A landscape with many valleys, sampled at points; each row gives a point and its height.
A ball rolls from a point to whichever of its 2 nearest points has the largest drop for the distance, and stops where none of them is lower. Distance is the straight distance between rows; heights are no part of it.
Q_26 height 679: 159 145 188 122 112 164  97 154 113 123 111 134 122 127  66 137 169 130 141 227 152  85 117
Q_586 height 133: 149 125 171 141 168  74 137 105  85 139 213 113  91 120  92 188 155 156 173 149 106 103 128
Q_731 height 209:  93 164  63 155 161 160  93 134 108  85 109 139 135  75 156 114  74 143 147 148 148 149 142
Q_692 height 213: 153 127 104 125  86 137 134 157 116  61 159 112 116 117  91 120 125 165 137  41 136 120 123
Q_210 height 284: 130 112 136  98 177  92 105 129 171 190 178 139 150 128 135 120 110 161 158  72 145 139 162
Q_550 height 367: 157 134 139 101  88 167 109 200 160 123  88 122 149 148  72 102 166 164 113 124 152 119  87
Q_956 height 211: 192 154 140 102 147 167 163 139 178 107 113 131 102 101 118 106 110  94 103  85 195 132  65
Q_975 height 634: 169 122 155 124 140 149 112 150 134 116 146 147 145 121  37 150 133 178 101 123 126  59  92
Q_924 height 348:  88 106 121  74 103 107 187 120 104 156  88 110 102 175 182 134 158 100 135 124 124 135  64
Q_665 height 255:  95 154 144 114 171 135 105 110 160 146 148 115 153 186 165 136 135 129 140 148  93 103 197
Q_74 height 537: 159 107 125 143 101 130 161 134  94  95  88  99  87 177 110 187 149  71 131 153  96 151  52
Q_873 height 464: 156 139 106  81 152 168 155 124 183 122 118 109 103  89 188  93  66 101 110 122 147 187 111
Q_927 height 595: 162 147  64 153  75 113 150 174 114 129 115  98 142 118 111 124 119 111 104  57 123  90 116
Q_680 height 160: 134 110 131 122 137  90 146 125  89 123 209 101 115 129  82 197 152 179 168 123 107 109 105
Q_183 height 141: 104 126 100 152 159 117  70 116  82 127  97 156 154 143 119 150 102 149 156 220 143 137 148
Q_968 height 204: 167 117 137 104  94 129 120 153  89 116 146 110 162 123  80 188 140 206 130  96 114  95 115
Q_830 height 241: 168 109  99 110 107 110  70 143 166 182 109 107 167 101 146 138  86 135 136  92 189 135 170
Q_806 height 341: 111 125 174  88 175 153 123  99 149 147 174 143 129 169 135  62 156 159 121  58 124 154 156
Q_473 height 415: 119  58 169  73 140 156 120 127  87  91 183 109 143 142 102 100 153 192 128  94 113 124 103
Q_659 height 776: 144 145 122 139  86 152  94 189 166 163  89 167 174 112 117  97 145  90 122 173 120 129 105
Q_393 height 81: 126 105 140 180 192  94 118  91  90 169 203 158 151 114 119 188 118 124 175 181 123 138 137
Q_486 height 205: 102 132 115 153 115 112 113 118 112 118  95 139 128 137 118 121 127  93 109 206 105 169 127
Q_484 height 233: 116 141 138 118 200 143 100  96 150 181 179 142 171 170 169 166 131 123 182 139  96 102 191
Q_984 height 201: 149 143 118  78 100 158 183 135 144 195 104 140  92 134 162  88 102  76 151  90 185 126  81
Q_656 height 231: 101 123 101 155 128  99  87 139 109 143 115 104 129 134 119 148 120  80 111 211 108 118 145
Q_434 height 176:  98 122 145 138 185  92 115 106 151 177 213 133 126 141 127 172 131 119 158 134 105  86 152
Q_791 height 733:  96 129 145  77 111 117 133 120 156 185  86 188 111 141 226 128 129  75 152 168 108 134  95
Q_578 height 636: 143 140 115 180  90 117 171 152 132 134  94 147 150 122  84 115 163  98  93 143 124 108  57
Q_86 height 821: 129 122 131 112  71 156  93 154 142 157  83 203 160 120 199 114 143  79 128 187 112 147 103
Q_176 height 404: 145  96 121  72 132 134 138 126 172 149 125 145 105 129 138  76 115 101  87  94 176 155 147
Q_789 height 191: 142 167 138 113 122 182 161 142 153 120  94 180 111  76 140 111 120  74 139 121 157 151  89
Q_846 height 620: 120 102 138  91 125 130  98 161 111 148 141  87 137 134 121 156 134 177 115 134 138  83 154
Q_319 height 73: 165 135 121 111 159 165 179  96 166 143 115 185  94  92 126 108  77  54 118  99 159 127 102
Q_636 height 247: 126 131 188 138 161 114 137  92 130  87 170 107  98 186 134 145 163 178 132 136  76 130 137
Q_31 height 156: 136 113 169 149 160  75 140 113  86 157 205  96 105 149 113 177 183 143 185 126 144  79 152
Q_734 height 725: 135 152 122 172 101 127  78 162  86 147 107  91 146 134  68 185 137 108 115 197 137  89 122
Q_303 height 298: 106 135 111 143 118  95 179 109 151 114 109 105 118 134 192 103 142 109 100 114 106 132 159
Q_682 height 271: 101 152 160 117 151 130 133 100 169 110 125 126 137 168 167 113 152 164 127 126  92 132 183
Q_829 height 316: 166 164 155 131 134 158 101 130 112 113  89 168 173  66  75 125  97 175 150 118 153 114 143
Q_360 height 582: 139 109 170 162 112  96  86 131  92 130 101  72  73 143 115 153 166 125 149 189 127  90 165
Q_824 height 186: 104 144  91 114  69 108 110 185 136 147  80  91 148 104 145 133 145 136 119 138 115 132 145
Q_982 height 282:  93 132 141 128 141 117 148 115 178 110 125 125 127 153 167 101 142 125 100 108 107 131 175
Q_496 height 660: 199  79 137 127 121 150 108 160 128 188 171 130 188  96 106 183 111 159 128 138 148 107 159
Q_463 height 184: 155 115 139 128 104 109 120 130  81 122 178 106 134 124  90 214 137 187 143 123 104 107 111
Q_691 height 669: 149 133  93 136  40 136 187 164 130 171  93 122 140 152 147 118 153  96 129 132 122 120  78
Q_165 height 691: 158  96 137 144 119 123 101 128 108 175 181 133 144 108 104 206 121 122 142 159 151  56 159
Q_190 height 317: 157 190 137 150 110 168 100 180 144  96  83 109 148  61  81 107 124 158 126 111 167 121 106
Q_75 height 591: 109 159 111 190  80  83 126 115  83  82  87  85 109 116 135 129 128 125 107 138  92 172 143
Q_322 height 607: 107 119 151 118 143 108 104 130 133 137 148  92 123 140 139 160 135 161 117 152 108  87 158
Q_744 height 263: 140 162 171 147  97 129 130  88  82  56 104 152 116 116  74 130 120 188 115 168 116 164 140
Q_638 height 329: 117 148 109 129 110 160 186 140 156 128 103  97 103  72 214  94 112 100 131 139 114 163 117
Q_366 height 500: 116 139 125 104  77 123 170 121 136 116  82 140  99 137 150 159 165 103 118 151 120 169  91
Q_373 height 227: 131 134 115 131  77 109 130 137 106  69 161 108 124 112  97 153 138 193 158  55 109 125 125
Q_361 height 360: 147 157 189 107 160  86 131 101  98 102 148 158 153  84 128 167 150 203 138 132  76 142 147
Q_850 height 264: 128 118 148 106 150 178  94 128 147 138 117 172 140 118  81 121 126 113 128 227 135 102 136
Q_432 height 622: 145 138  96 191 104 105 162 132  99 134 108 121 144 150  74 135 143  83  76 163 103 100  67
Q_978 height 584:  97 160  98 188  97  70 110 143  73 108  66 110 130 134 123 134 108 112 131 181 106 189 144
Q_178 height 351: 148 143 165 105 124 118 123 101 101 101 144 169 140  78  94 152 121 198 136 125  95 121 148
Q_306 height 564: 153  69 172 177 119 126 119 128  85  75 128  84  41 164 101 167 159 112 130 154 103 129 130
Q_998 height 261: 114 156 112 120  90 141 151 180 154 106  92  73 113  86 201  87 148 126 128 126 130 158 142
Q_122 height 328: 185 150 153 110 112 143 106 137 132 126 123 155 142  85  69 135 101 182 129  85 138 109 144
Q_743 height 337: 161 167 139 132  89 157 104 195 165 123  77 128 144  87  85  90 154 146 127 117 156 123 102
Q_204 height 143: 107 125 173 118 177 116 127  79 171 126 177 178 126 141 133 117 129 155 139 142  81 116 158
Q_72 height 304:  93  92 101  99  94 121 205 116 118 185  99 113 113 156 187 110 134 105 122 108 134 131  96
Q_711 height 246: 144 139 167 126  98  96 132  97  96  55 136 108 111 125 112 148 153 219 139 120  78 141 122
Q_327 height 658: 130 158 137 156 101 131 172 132 127 159  89 185 137 129 121 135 145  78 115 148 132 127  44
Q_979 height 279: 116 190 102 184 153 151 124 176 123  62  95 154 157  90 101  98  92 146 143 151 181 126 106
Q_856 height 617: 141  95  66 122  79 123 169 169 107 134 115  83 147 171 111 130 143 103  95 129 107  89  91
Q_242 height 129: 113 165 139 140 141 117 136 102 135  92 189 146 103  55 112 127 103 162 167  85 108 144 151
Q_385 height 258:  91 159 119 131 118 121 157 128 148 131  86  72 144 203 192 111 180 110 105 136  98 152 158
Q_651 height 446: 125  70 145  89 130 156 134 127 133 107 181 139  96 168 101 143 137 143  97 130 134 100 121
Q_351 height 769:  93 148 130  84 139 117 203  72 143 142  93 165  71 103 188 121 100  72 149 116 124 131 112
Q_369 height 780:  98 120 129 111 133 120 180  94 165 141  94 166 100  97 191 114 126  73 129 138 128 150 132
Q_655 height 645: 132 162  99 172 117 157 130 170 133 133  95 182 162  91 138  67 123  80 140 159 157 131  96
Q_843 height 830: 110 129 103 125 133 107 121 146 116 164 125  71 136 133 186  53 132 116  93  39 142 133 151
Q_55 height 217: 186 149  89 103 109 122  76 151 171 170  97 110 172  98 113 120  89 109 132  99 195 120 147
Q_727 height 210: 127 100 184 170 157 124 121  80 111  92 150 128  55 154 108 160 132 131 103 175  88 156 134
Q_232 height 597: 103 151 137 186 107  72 101 104 101 108 107  85 121 130 123 169 127 164 121 139  81 155 146
Q_752 height 226: 159 111 105 160 151 140 100 105 118 143 165 177 171  53 128 138  92 157 179  99 157 154 160
Q_735 height 593: 147 134 127 153  84 138 137 124 126  68 100 119 128 152  63 152 161 131 100 148 105 128  82
Q_986 height 552: 120 158  73 164 142 129 133 127 115  97 166 139 122  67 140 110  58  91 118 104 106 137 139
Q_602 height 253: 132 134 104 184 136 141 124 112  82 107 164 172 173  58 134 154  81 177 182 115 158 157 155
Q_313 height 619: 157 153  93 139 135 165  93 159 166 138  83 165 149  83 116  63 115  80 140 144 162 132 120
Q_877 height 155: 134 165  80 125  57 126  95 210 144 162  71  97 162  86 133 126 137 114 139 126 137 132 138
Q_413 height 114: 136 142 143 104 160 175 173  84 154  93 126 199  82  79 117 127  85  67 110  92 148 145 115
Q_570 height 313: 129 146 164  87 198 131 114 109 168 161 156 168 159 147 154 113 129 165 175  94 104 122 183
Q_563 height 162: 174  82 135  84 123 156 107 139 128 107 142 123 148 169  55  81 131 142  96  59 169 124  89
Q_516 height 386: 111 124 198 197 174 125 111 109  89  98 112 116  76 152 124 134 119 143 124 186  71 164 162
Q_293 height 208:  83 113 133  99  98 141 125 172 140 139  80  86 148 148 173  80 196 145 103 113 143 165 127
Q_643 height 302: 139 183 137 174 134 155 101 167 118  97  80 139 172  59  79 110  98 167 138 117 181 115 114
Q_867 height 436:  89 109 141 124 164 128 172  86 136 133 160 121 117 214 184 129 163  89  84 103 109 128 129
Q_63 height 55:  96 103 103 184 196  84 109  71  97 153 183 190 154 131 127 168 104 151 180 158 127 157 144
Q_719 height 474: 118 104 130  93  95 137 154 133 148 110 102 125 109 153 131 153 163 116 108 156 134 146  97
Q_947 height 272: 118 172 138 152 106 130 112 109  89  74 108 160 145 106  81 127  98 165 132 153 128 149 149
Q_125 height 710: 116 157 145  72  86 139 131 131 139 170  85 202 112 131 187 125 121  74 147 148 113 121  80
Q_837 height 647: 178 106 164 114 138 165 130 137 127  93 163 142 122 152  44 148 147 160 111 143 137  52  93
Q_505 height 179: 106  93 125 145 151  79 135 128 110 167 218  84 104 149 109 188 157 117 168 119 149  76 137
Q_428 height 173: 122  85  95 146 157 112 103 108 154 193 187 180 155  94  91 162  96 122 162 114 120 134 148
Q_718 height 110:  99 159 146 140 180  97 144  77 156 117 181 172 124  82 119 123 127 158 188  95  95 144 155
Q_990 height 385: 104  94 131 104 126  96 176 112  88 125  83  79  86 198 179 154 150  92 141 134  97 146  56
Q_740 height 172: 133 122 199 128 183 115 127  84 143 122 198 146  87 156 132 137 142 135 139 170 103  98 156
Q_44 height 461:  82  97 140 106 162 142 163 115 126 161 126  95 120 189 195 122 180  73  86 137 138 115 120
Q_573 height 98: 106 144 131 152 205 112  85  58 106 127 124 194 161 127 163 127 129 180 170 157 101 133 163
Q_819 height 225: 146 120 123 104  78 148 112 172 109  91 100  84 165 146  69 148 144 198 125 114 114  95 112
Q_914 height 339: 173 144 157  85 118 129 127 127 127 109 158 172 125  90  82 130 116 192 143  87 118 121 142
Q_584 height 346: 117 111 142 102 176 137  81 123 146 153 101 137 159 100 150 139 125 161 149 187 107  94 163
Q_519 height 625: 153 138 143 152 127 134 102 144 114 138 147 143 164 118  53 182 116 151 109 125 123  62 114
Q_857 height 230: 133 106 168 131 134 110 138  81 130  86 176 138  87 152 106 149 142 169 116 144  85 139 126
Q_164 height 373: 128  87 129  53 128 148 108 153 164 173 121 127 125 146 129  75 134 113  87 132 172 148 138
Q_950 height 257: 115 104 102  93 102 141 201 118 139 195 106 114  89 134 188  85 103  88 136  91 165 135 113
Q_212 height 295: 143 121 137  92 140 164  98 140 166 146 111 174 150 114  66 109 111 132 121 170 127 104 140
Q_120 height 134: 165 157 128  96 126 163 173 132 169 167  94 175 105  97 145 102 103  60 145 111 170 130  79
Q_99 height 668: 155 145 129 175 116 149 122 177 146 151  93 204 161  84 154  60 127  84 130 144 171 130  64
Q_606 height 180: 101 127  89 145 147 125  87 139 110 122 108 187 134 170 118 114 121 111 149 237 145 153 129
Q_274 height 362: 124  88  84 119  91 110 129 153  95  98 147  80 132 133 133  83 132 130 110  33 133 136 120
Q_892 height 193: 108 131 168 172 163 128 118 109 147 127  95 103  95 165 162 140 154  89 117 202  90 176 140
Q_383 height 187: 107 131 129 153 104 108 138  94 132  99 101 138 113 124 124 136 139 109  95 166 105 164 138
Q_839 height 787:  88 122 124 108 154 134 161 130 184 181  99 130 147 178 208  99 155  67 123 171 110 135 148
Q_779 height 152: 121 165 147 128 154 150 117 116 157  77 175 121 105  58 147 113  88 181 144  92 100 156 148
Q_809 height 513: 117 125  96 171 135  92 114 130 169 165 155 124 159  91 170 147 113 118 155  69 129 136 174
Q_668 height 429: 170 128 101 104 117 131 165 137 159 139 127 128 103 115 136  81  96  80 102  87 157 129 139
Q_182 height 565: 151 164  87 155 134 145 126 138 140 108 133 144 132  75 101  92  78  85 109 101 129 112 134
Q_246 height 616: 136 142 145 136 129 132  97 118  90 127 137 146 149 121  67 171 104 150 117 178 117  97 133
Q_925 height 798: 150 135 122 122  60 156 109 190 153 171  94 177 166 128 172 103 144  83 117 176 112 130 103
Q_377 height 550: 113  83 185 111 167 119 125 105 137 149 172 132  93 174 136 111 165 112 117 155 171  53 182
Q_354 height 79:  91 139 109 181 194  85 111  60 101 105 156 193 138 126 151 133 113 168 189 138 127 148 156
Q_499 height 521: 174 147 105  74 148 151 123 118 186 109 153 109 109  99 153  78  63 102 102 111 172 159 127
Q_277 height 291: 108 131 115 152 100 100 206 104 138 119  88  84 110 158 205 117 158 107 113 113 106 144 121
Q_770 height 236: 118 148 148 149  90  91 132 113 108  55 146  92 118 120 134 151 154 220 149  80  90 138 131
Q_163 height 809:  93 120 119 114 129 115 167 150 159 184  91 103 144 155 204  71 158  93 102 124 120 139 150
Q_471 height 355: 112 130 157  96 172 119 126 116 128 153 185 116 131 141 111  84 152 181 157  42 134 149 139
Q_817 height 738: 125 162 134 150  99 144  73 177 106 152 105 120 155 127  78 158 147 106 138 220 138  99 114
Q_608 height 397: 121 140 110 110 161 168 176 121 176 125 103 120 110  70 216  99  85  97 128 136 120 185 107
Q_70 height 714: 142 124  97 148 102 113 101 158  99 147 138  86 137 138  85 192 128 100 101 152 132  62 124
Q_392 height 501: 109 115  95 144 127  84 102 130 152 164 138 138 146 100 146 149 104 114 122  99 103 113 173
Q_939 height 112: 129 163  88 178 141  91 103 127  82  84  85 170 151 158  96 159  80 160 166 176 155 152 150
Q_168 height 199: 136 117  95 159 148 115 106 101 148 158 181 172 136  63 106 138  84 122 184  84 144 152 152
Q_409 height 299: 130 134 148  98 195 126 111 118 162 202 172 134 171 156 153 127 126 155 179  69 137 144 178
Q_194 height 571:  88 162  65 191 117  84 110 127  82 104  78 113 152 107 167 130  98 118 148 167 138 161 151
Q_308 height 601: 129 136 161 171 127  94  88 108  84 108 128  76 106 140 113 181 127 174 120 161  78 137 135
Q_705 height 449: 165 145  72 121 111 130 163 149 143 146 123  97 116  89 152  81  79  82 111 105 130 121 141
Q_117 height 576: 183 165  95 171 140 129 136 158 148 134 126 117 132  77 100  93  77  95  94  81 142  95  92
Q_905 height 728: 122 149 101 151  88 156 219  89 132 160 113 131  93 100 155 123  80  72 136 117 138 119  91
Q_231 height 759:  94 114 132 103 137 119 164 105 177 171  83 168 122 129 208 119 136  66 140 169 113 148 118
Q_958 height 527:  95  88 177  96 168 143 138 109 147 138 147 126  86 177 157 124 173  88 106 164 173  81 156
Q_774 height 526: 115 154  63 159 103 141 137 142 112 134  98 129 143  75 181  75 102  81 153 167 122 137 131
Q_710 height 170: 192 132 125 101 133 159 150 138 167  95 120 117 113 133 101  89 123 114  97  62 215 132  85
Q_403 height 369: 124 118 141  92 143 110 128 117 137 124 196 125  98 114 108  77 131 179 146  45 151 153 132
Q_310 height 563: 195 176 104  79 139 154 104 139 193 115 136 106 142 101 125  76  78 106 104 120 199 128 108
Q_650 height 493:  87 101 171 105 163 145 142 113 128 151 119  95  98 202 181 129 201  63 118 158 174 105 136
Q_595 height 331: 153 120 111  80 120 153 128 125 131 103 152  91  97 119 151  66 107 121  88  62 186 163 118
Q_938 height 371: 107  74 100 114 108 101  95 152  93 139 158  73 163 133 115  99 146 136 120  29 117 134 111
Q_220 height 586: 158 168  83 187 105 113 136 167 121 134 104 112 155  72  90 117  98 101 101  75 143  88 105
Q_760 height 190: 170 167 132 103 137 194 151 141 173 104 108 139 106  80 127  97 103  98 114 119 167 167  94
Q_195 height 198:  86 134 107 162 182  81 121 110 167 182 190 130 146 163 157 157 127  84 138 120  81  97 157
Q_400 height 757: 122 151 112 134  97 144  87 180 140 155 101 137 170 125  97 129 143  98 118 194 121 104 107
Q_805 height 573: 151  95 149 166 108  99  92 132  77  98 137  70  70 157  99 168 153 128 140 155 116  94 142
Q_60 height 408: 140 125 150  85  93 184 108 185 145 134 115 124 131 148  84 131 172 144 120 179 146 106 111
Q_115 height 416: 108  60 143  70 143 143 153 100 123  85 161 160 101 174 108 164 137 116 100  97 138 121  88
Q_589 height 481: 141 143  61 145 111 151 161 139 141 168 110  93 122  76 175  75  65  74 137 145 115 124 130
Q_226 height 183: 156  78 132  92 114 151 103 156 106  93 160 120 155 166  55 105 127 171 122  57 137 109 102
Q_786 height 387:  99  45 176  77 145 157 144  99 113  79 179 136 121 162 110 129 149 155 116  81 134 142  90
Q_627 height 194: 140 122 202 165 177 106 113  83 112 116 181 126  67 153 122 148 135 133 134 183  86 120 150
Q_406 height 608: 146 128 160 146 125 116  93 111  74 114 146 116 111 127  88 180 119 158 119 181 102 111 136
Q_600 height 538:  94 153  77 181 161 112 123 117 134 119 183 133 123  55 160 137  75 107 155  76 107 154 141
Q_647 height 663: 168 136 171 131 117 161 117 133 112 101 128 122 121 135  50 149 161 143 114 194 138  74 109
Q_616 height 234: 101 112 128 153 139 105 123 130 103 107 159  57 124 212 155 135 170 130 104 112 105 103 129
Q_312 height 177: 122 155 151 118 135 170 128 118 163  67 129 118 102  58 156 104  99 167 128 114 120 156 157
Q_177 height 368: 137 154 195 139 184 101 101  86  84 101 131 145 147 107 141 153 129 179 144 172  81 146 148
Q_69 height 252:  79  83 124 128 131 122 145 122 106 112 143  74 143 189 165 104 172 115  84  94 108 121 108
Q_462 height 200: 170 113 127 120 108 139 122 155 124  75 141 126 146 148  48 125 132 180 128  53 133  93 103
Q_158 height 675: 108 185 143 143 100 122 168 102 111 161  87 205 114 134 136 129 116  70 145 145 125 124  49
Q_285 height 117: 101 132 130 158 184 102  83  85  90 122  92 151 156 131 148 144 113 179 163 194 116 139 157
Q_82 height 202: 127 101 116  76  74 163 101 191 108 105  95  79 155 143  99 115 163 193 120 121 141 124 116
Q_664 height 166: 102 139 135 142 122 131 158  67 130  76 107 178 102 103 131 129 114  92 106 148 136 176 132
Q_894 height 424: 133 104 132  70 112 165 168 128 140  84  94 140  98 137 119 120 136 120 114  65 174 150 104
Q_239 height 220:  98 108 114 117 153 153  94 101 132 119 105 199 136 130 109 106 127 115 140 230 140 143 135
Q_941 height 587: 107  80 109 120 177 109 127 111 178 159 191 180 104 133 127 122 100  73  99 145  98  88 152
Q_790 height 330: 109 133 182  73 189 166 118 105 148 155 177 150 147 178 146  81 144 164 128 101 107 128 179
Q_878 height 273:  99 152 138 135 122 124 178 104 143 109  80  86 119 204 196 135 183 111 112 120 103 172 129
Q_27 height 522: 140 132 122 140  83 122 177  99  96 107  83 131  98 153 112 166 147  82 113 140 103 160  72
Q_676 height 413: 125  79 156  72 150 123 110 142  91 133 190 109 141 135  92 109 150 201 141  75 115 125 110
Q_742 height 270: 113 114 144  84 116 159 121 141 137 105  97  80 116 113 165  61 153 154 110  81 182 181 127
Q_240 height 384: 130  81 126  95 129 118 141 112 142 116 189 143  90 138 108  79 131 141 111  44 151 154 128
Q_620 height 748: 113 140 107 135 126 143 213  63 131 140 127 151  80  89 176 123  66  62 131 117 126 130 114
Q_561 height 382: 116  71 113 110 112 118  77 155  89 163 167  76 170 133 111 136 139 172 128  40 138 129 108
Q_539 height 171: 104 113 150 193 157 113 151 115 103 154  88 110  82 162 169 138 138  61 114 192  82 190 124
Q_295 height 266: 119 184 174 112 145 138 133  87 139 100 147 128 142 180 150 127 148 179 146 116  68 149 187
Q_645 height 445: 106 100 140  63 100 158 155 131 136  89  93 140 108 145 124 148 163 139 122 108 151 155  98
Q_347 height 151: 107 101 118 122 181  90 122 107 161 185 203 170 127 104  96 159 105 128 164 114 104 117 145
Q_149 height 219: 106 121 131 153 135  89 107 138 100 131 182  58 128 183 143 177 160 146 133 115 111  94 132
Q_279 height 594: 192 175 104 117 147 151  85 155 187 130 103 131 149  79 113  67  95  97 130 133 186 125 108
Q_304 height 422: 109 104 138 146 160  96 173  83 129 107 148 109  85 212 168 159 153  94  98 111  96 140 104
Q_781 height 596: 113 131 161 145 139 106  95 132 123 129 127  62 107 162 154 155 155 137 122 178 118  89 159
Q_136 height 405: 153  91 133  77 126 158 164 109 136  82 154 151  84 141 120 103 116 117 107  34 174 150 107
Q_560 height 409: 119  97 144 135 145 100 167  98 122 110 106  99  64 185 163 175 146  86 103 141  93 147  90
Q_7 height 574: 141 164 107 151  99 149 127 135 134  87 118 132 127  78  96 114 109 129 113 101 129 116 138
Q_728 height 262: 140  99 125 106 139  96  80 135 164 191 132 118 164 112 152 132  93 158 139  79 169 138 173
Q_405 height 139: 187 127 125  96 114 139 109 146 151 113 124 116 140 150  66  69 134 145  94  63 204 116  99
Q_548 height 259: 136 181 183 113 164 121 133  97 109 102 166 113 132 192 141 151 169 186 148 127  69 139 158
Q_188 height 322: 160 120 122  69 128 141  74 162 169 182  99 134 153 122  86 118 102 143 132 148 154 104 156
Q_502 height 612: 160 126  78 186  91  92 157 138  94 113 129  94 145 164  74 158 130  94  83 119  80  77  70
Q_495 height 303: 132 118 131  93 139 165 151 133 152  96 132  89  94 108 180  85 115 137  91  76 174 178 129
Q_848 height 646: 176  83 141 106 112 139  97 167 125 198 145 101 178 116 127 171 115 185 121 114 163 122 154
Q_525 height 131: 118 155  83 161 140 125 105 116  94  88  93 176 158 122 114 144  85 168 174 160 172 132 158
Q_885 height 465: 142 102 132  93 116 148 134 128 153 117 156 157 108 146  72 133 119 145  99 124 119  97 132
Q_97 height 109: 136 126 163 145 171  89 143 100 104 162 201 139 137  99  97 198 142 154 166 153 105 126 130
Q_181 height 274: 121 164 127 163 114 122 117 104  81  90 151 171 157  75  98 154  84 162 157 111 140 136 149
Q_28 height 640: 136  93  88 104  72 150 177 171 118 153 106 106 149 170 131 122 160  94 112 131 130 114  72
Q_610 height 479: 135 115 113 109 118 119 110 138 161 141 156 166 119 118  76 125 101 133 106  96 113 105 147
Q_16 height 551: 156  91 147 158 110 145 135 127  98  66 106  92  75 174  85 183 148  96 120 158 109 147  87
Q_944 height 525:  88 144  95 193 152  90 123  98 145 141 168 138 151  81 167 147 115 105 164  79 112 143 159
Q_280 height 218: 117 141 102 116  49 132 138 168 135 103  83  90 122 116 149 107 172 141 121 134 124 154 133
Q_646 height 692: 117 188 149 106  70 131 152 110 118 155  86 188  92 141 170 114 113  83 156 130 101 112  63
Q_215 height 690: 140 146  92 150  56 129 194 130 123 150  92 130 125 120 135 117 136  82 116 149 110 124 103
Q_963 height 149: 121 115 128 182 117 104 169 109  76 147  87 135  81 158 141 146 111  68 111 182  92 203  96
Q_520 height 235:  83 143 120 126 119  99 120 159 146 140  93  65 150 167 174 119 172 128 105 153 102 124 153
Q_307 height 709: 153 133  83 166  81 146 216 119 135 152 106 127 110 115 126 110 103  87 118  96 131  99  95
Q_663 height 111: 131 151 117 191 128 106 157 138  91 102  90 166 119 181  98 123  99  83 117 186 136 184 112
Q_262 height 703: 148 103 126 136  99 117  96 149  97 158 153  98 128 137  95 199 138 109 127 148 163  36 156
Q_142 height 153: 108 146  68 153 166 131 104  97  94  82 113 192 132 109 147 135  88 185 179 155 172 125 172
Q_92 height 633: 152  83 149  91 117 147  91 181  90 174 135  76 164 130 121 172 135 183 114 114 167  97 146
Q_512 height 214: 101 132 110 159 174 112 101 108 172 189 161 141 181 153 168 169 129 109 162 109  92 114 182
Q_488 height 361: 103  67 181  82 161 161 128  90 134 121 171 137 117 158 133  82 161 171 106  58 134 155 120
Q_515 height 92: 125 168 107 190 122  98 124 158  99  81  78 160 132 178  85 128  96 128 147 192 140 170 123
Q_281 height 674: 169  94 128 137 126 156  89 155 139 195 154 133 183 107  86 191 101 128 124 138 154  75 146
Q_833 height 130: 125 141 121 195 113 112 189 127  64 130  77 163  98 179 116 139  92  66 123 170 119 197  99
Q_808 height 245: 101 191  63 162 138 166 122 159 105  68 104 144 155  90 140  99  85 122 143 163 155 151 122
Q_825 height 126: 104 166 166 133 176 105 154  81 168 124 187 152 118 146 123 119 146 157 165 109  78 142 167
Q_858 height 554:  86 152  57 163 124 109 110 125 107 117  81 124 143  74 178 104 113 103 151 155 127 139 148
Q_874 height 350: 148  88 112  98 102 146 130 128 101  91 149  91 121 125 137  61 130 126 106  37 158 157 113
Q_881 height 254: 148 136 162 138  80 124 131  87  97  46 125 135 107 127  76 148 137 195 122 130  96 149 122
Q_365 height 489: 117 103 103 101 120 111 102 147 155 157 129 135 131 119 110 138 104 124  99 125 114  99 158
Q_139 height 570: 108  80 152 119 176 118 118 114 163 149 195 149  89 149 136 130 129  87 113 168 137  63 174
Q_146 height 343: 142 102 120  52 133 128  71 171 168 186 117 119 148 141 110  93 114 125 111 147 171 120 148
Q_422 height 376: 106 127 141 105 122 128  76 152 143 148 104 111 146 107 134 140 143 145 144 217 118 115 148
Q_601 height 418: 110 121 163  80  94 160 101 180 150 135 116 107 125 134 136 127 167 152 136 206 134 122 139
Q_828 height 169:  90  91 120  93 101 144 103 171 110 116  96  62 153 143 136 105 172 169  96 122 130 130 121
Q_121 height 243:  92 105 155  72  98 165 125 152 131 119  81 100 129 130 167  84 192 157 118  94 163 193 112
Q_265 height 144: 108 157 144 107 136 148 168  71 133  80  96 200  87  93 118 150 110  83 118 118 147 154 110
Q_208 height 189: 166 156  76 134  95 128  89 185 151 169  73  97 173  71 124 125 103  91 135 106 164 126 134
Q_421 height 603: 155 117  57 147  73  92 168 155 104 127 128  98 142 148 102 134 119 107 100  85  94  79 109
Q_849 height 398: 113  82 147 102 163 124 104 138  87 177 190  87 169 135 115 134 166 185 152  62 125 121 110
Q_911 height 212: 100 136  92 132  92  91 117 155 134 147  96  81 139 130 155 149 146 120  99 162  97 125 144
Q_835 height 377: 128 135 200 160 186 119  98  98  86 104 109 121 110 137 131 137 123 162 145 213  89 146 158
Q_489 height 583: 151 145 121 145  82 151 150 135 135  67 102 128 124 117  78 127 149 144 104  97 133 118 107
Q_363 height 822: 105 119  99 129 111 112 166 150 128 166  97  71 140 138 193  58 141 116  94  81 128 133 150
Q_695 height 178:  93 143  74 155 179 150  88 101 102 106 106 163 131  78 172 120  91 171 168 137 167 135 171
Q_154 height 203:  90 118 115 162 147  86 132 138 120 171 202  73 140 169 137 191 162 135 141  94 120 107 130
Q_747 height 327: 131 117 149 117 190 126  97  98 152 163 133 164 173 110 160 144 123 172 163 130  99 106 170

Two balls start at each pair of points below. Name the first point that both come to, or write never.
Q_86 / Q_369: Q_125
Q_839 / Q_164: never
Q_925 / Q_215: never

Call two points neighbours if one is among the 2 nearest of the other. Go from one point of each pair to the other, from neighbour to neighbour, staying as low as possible. Name the highest point that can't be avoided.
Q_828 / Q_319: Q_473
Q_405 / Q_718: Q_181
Q_760 / Q_405: Q_956
Q_877 / Q_319: Q_656
Q_760 / Q_319: Q_789
Q_347 / Q_718: Q_682
Q_63 / Q_828: Q_819

Where does a ball stop that starts at each point below?
Q_647: Q_63
Q_306: Q_877
Q_99: Q_877
Q_363: Q_182
Q_351: Q_182
Q_69: Q_63
Q_561: Q_828
Q_843: Q_828
Q_188: Q_63
Q_735: Q_877
Q_601: Q_877
